Points on a hilly landscape, in no order, each with its height.
A ball rolls from a point to the lowest of its 3 nearest points, and stops where none of them is lower. Distance is the straight distance between rows; heights are no part of it.
K78: [ -4 -19 -34  14  17  -6  53 -60 -32  -4   7  23 -24 -13 -37]  h=0.88
K361: [-25   9   9  -1  21 -41 -46  12 -37  -4 -24 -16  -2 -18  35]  h=0.77
K519: [  23   35   -6   14  -32   38 -106   27  -69  -15  -37  -15  -21   50
   57]  h=4.36
K215: [-21 -26 -41  32  10 -18  25 -47 -39 -17  11  -2 -50  -9 -26]  h=3.66
K965: [-16  23  39 -28 -24 -56 -88  36 -18  12   5 -87 -12  29  28]  h=1.09
K119: [  3 -14 -54  33  11  27  37 -43 -37 -14 -13  40 -32  -2 -19]  h=1.59
K41: [  5 -15 -31  -2  33  26  59 -59  -4  18   5  42  30   2 -66]  h=6.49
K30: [ 18 -22  19  -4   3 -22  25  11  32 -20  17 -25  -9 -34  10]  h=0.76
K912: [ -6  15  42 -16 -38 -29 -43  41  25   5   4 -49 -15   3  61]  h=0.99
K790: [-48  35  -2  13   8 -16 -99  23 -69   5 -21 -34 -23  40  29]  h=5.14
K576: [ 28 -20  -2 -11  -5 -16  69 -39  24  -1  29   3  -6 -19 -35]  h=5.17
K261: [-11 -26 -12  13  -3 -51  18 -18 -12 -25  24 -45 -35 -28  -7]  h=2.35
K27: [-22 -14 -35  17  29 -13  20 -18 -33 -18  -9   4 -13 -22  -6]  h=2.75
K339: [ 12 -14   8   5 -37 -16  51   3  50 -20  33 -21 -40 -17   4]  h=2.04
K853: [ 11  25  50 -51 -35 -38 -53  46  10  25 -10 -42  -4  17  59]  h=1.03
K100: [  24  -14   15  -31  -30   55   66  -23   64   11   41   27   58   30
 -103]  h=7.74
K565: [ -9   5   2  -2  37 -23 -17  13 -13  -5 -15   0  16 -38  29]  h=1.14
K247: [ -2  17  21  -1 -53  67  92 -17  75  21  16  44 -11  46 -70]  h=6.62
K110: [ 30  23  45 -37 -12   3 -33  60  59  36 -13  24  50  -4  41]  h=2.02
K982: [  6 -26   4   8 -34 -41  47 -26  22 -22  43 -55 -54 -13 -17]  h=3.40
K536: [-23 -28 -14  22 -32 -50  34 -72 -30  -3  47 -44 -61  -4 -59]  h=4.62
K249: [-11  22  28 -40  21 -39 -69  21 -42  28 -30 -19  10  16  45]  h=1.01
K914: [ -8  -3 -33  19  40  29 -12   9 -29  -2 -40  41  22 -15  33]  h=2.93
K502: [ 19 -11   2  -1  47   1  15  16  30  -2   2  18  57 -42  -8]  h=6.91
K753: [ -1 -14 -38   8  52  14  32 -13  -5  -3 -11  39  34 -19 -15]  h=7.75
K714: [ 27  11  36 -27  11 -17 -31  40  31  18 -13   2  43 -27  40]  h=1.75
K635: [  2 -13 -18 -11  65  19  -3  16  10   4 -11  46  87 -25 -13]  h=7.24
K756: [-30  16   9   4 -17  62  97   6  82  18  14  54 -20  38 -69]  h=6.74
K889: [-47   1   9  20 -11 -61 -63  24 -19 -23  10 -94 -28   0  10]  h=1.31
K42: [ 18  26  19 -53  37 -14 -63  28 -34  54 -40  24  55   9  36]  h=1.65
K454: [  3  -6 -52  59 -18  41 -26  -1 -42 -53 -16   2 -51   7  21]  h=3.29
K466: [  1  -5  32   3 -26 -20   8  35  44 -17  16 -25 -24 -21  36]  h=0.05
K925: [-31 -15  -5  21  19 -43 -21  -1 -30 -20  -2 -29 -22 -27  15]  h=1.17
K414: [-18  -4 -16  21  40  -8  -8  -4 -35 -12 -23  14   0 -28  19]  h=1.80
K994: [ 25 -20   2 -13  19  -1  58 -12  25  -2  19  14  31 -31 -33]  h=6.17
K447: [-13   6  28   0 -35 -52 -40  32  16 -20  19 -77 -22 -11  33]  h=1.04
K961: [  4   0 -24  48 -24  37 -70  18 -48 -50 -24 -18 -33  19  44]  h=3.28
K537: [ 16  -4  14   0  -4  58  43  42  94  -4  23  31  28  -6 -15]  h=7.37
K459: [ 14  12  19 -33  38 -16 -43  28  -2  34 -32  22  66 -19  35]  h=2.15
K257: [  9 -19  -4  -8  -5 -25  64 -68  -9   4  25  -3 -22 -15 -55]  h=3.90
K971: [ 21 -18  -6 -14   5  -1  69 -65   9  14  22  19  15  -9 -61]  h=5.23
K341: [ 34 -17 -57  35 -37  76  33 -70 -25  -8   0  45 -20  22 -20]  h=4.42
K182: [  8  10  37   3 -20   8  -7  53  59   4  -1   6   1 -11  48]  h=0.38
K791: [ -3  45  42 -31 -38   7 -32  71  53  51 -27  18 -14  29  72]  h=2.36
K405: [-31  39  10 -29   7 -37 -94  19 -82  33 -22 -44 -19  63  24]  h=5.16
K228: [-12  10  36 -17   1 -44 -44  22  -8  -2  -7 -39  -3 -22  40]  h=0.92
K116: [ 20  -3  21  -5  12 -20   3  23  25 -14   7 -13  23 -35  23]  h=1.35
K880: [  -7   42   -2    6  -21   23 -113   23  -83    2  -29  -25  -33   83
   40]  h=4.95
K693: [ 32 -22 -57  45 -32  55  19 -47 -30 -34  -9  29 -42  16  -5]  h=3.62
K251: [  2  -1   7  -4 -21  74  80  21  91   2  27  42   3  24 -60]  h=6.95
K425: [ 14  19  28  -3 -63  30  91 -41  60  13  28  16 -30  29 -45]  h=6.36
K266: [  -1   -9  -16  -13   11   43   53  -75   -8   28   24   53   77   30
 -107]  h=7.65
K465: [  7 -33 -36 -15  51  35  38 -16  12   7  25  53  88   7 -81]  h=7.73
K981: [ -8  11   3 -12  47  -8 -47  13 -30  18 -41  24  37 -23  36]  h=1.79
K303: [-29  -1 -37  48  16  14 -28  -1 -48 -33 -21   1 -35   1  30]  h=2.66

Where does a ball stop that starts at each point below?
K536 -> K466
K576 -> K78
K251 -> K425
K100 -> K425
K465 -> K78
K266 -> K78
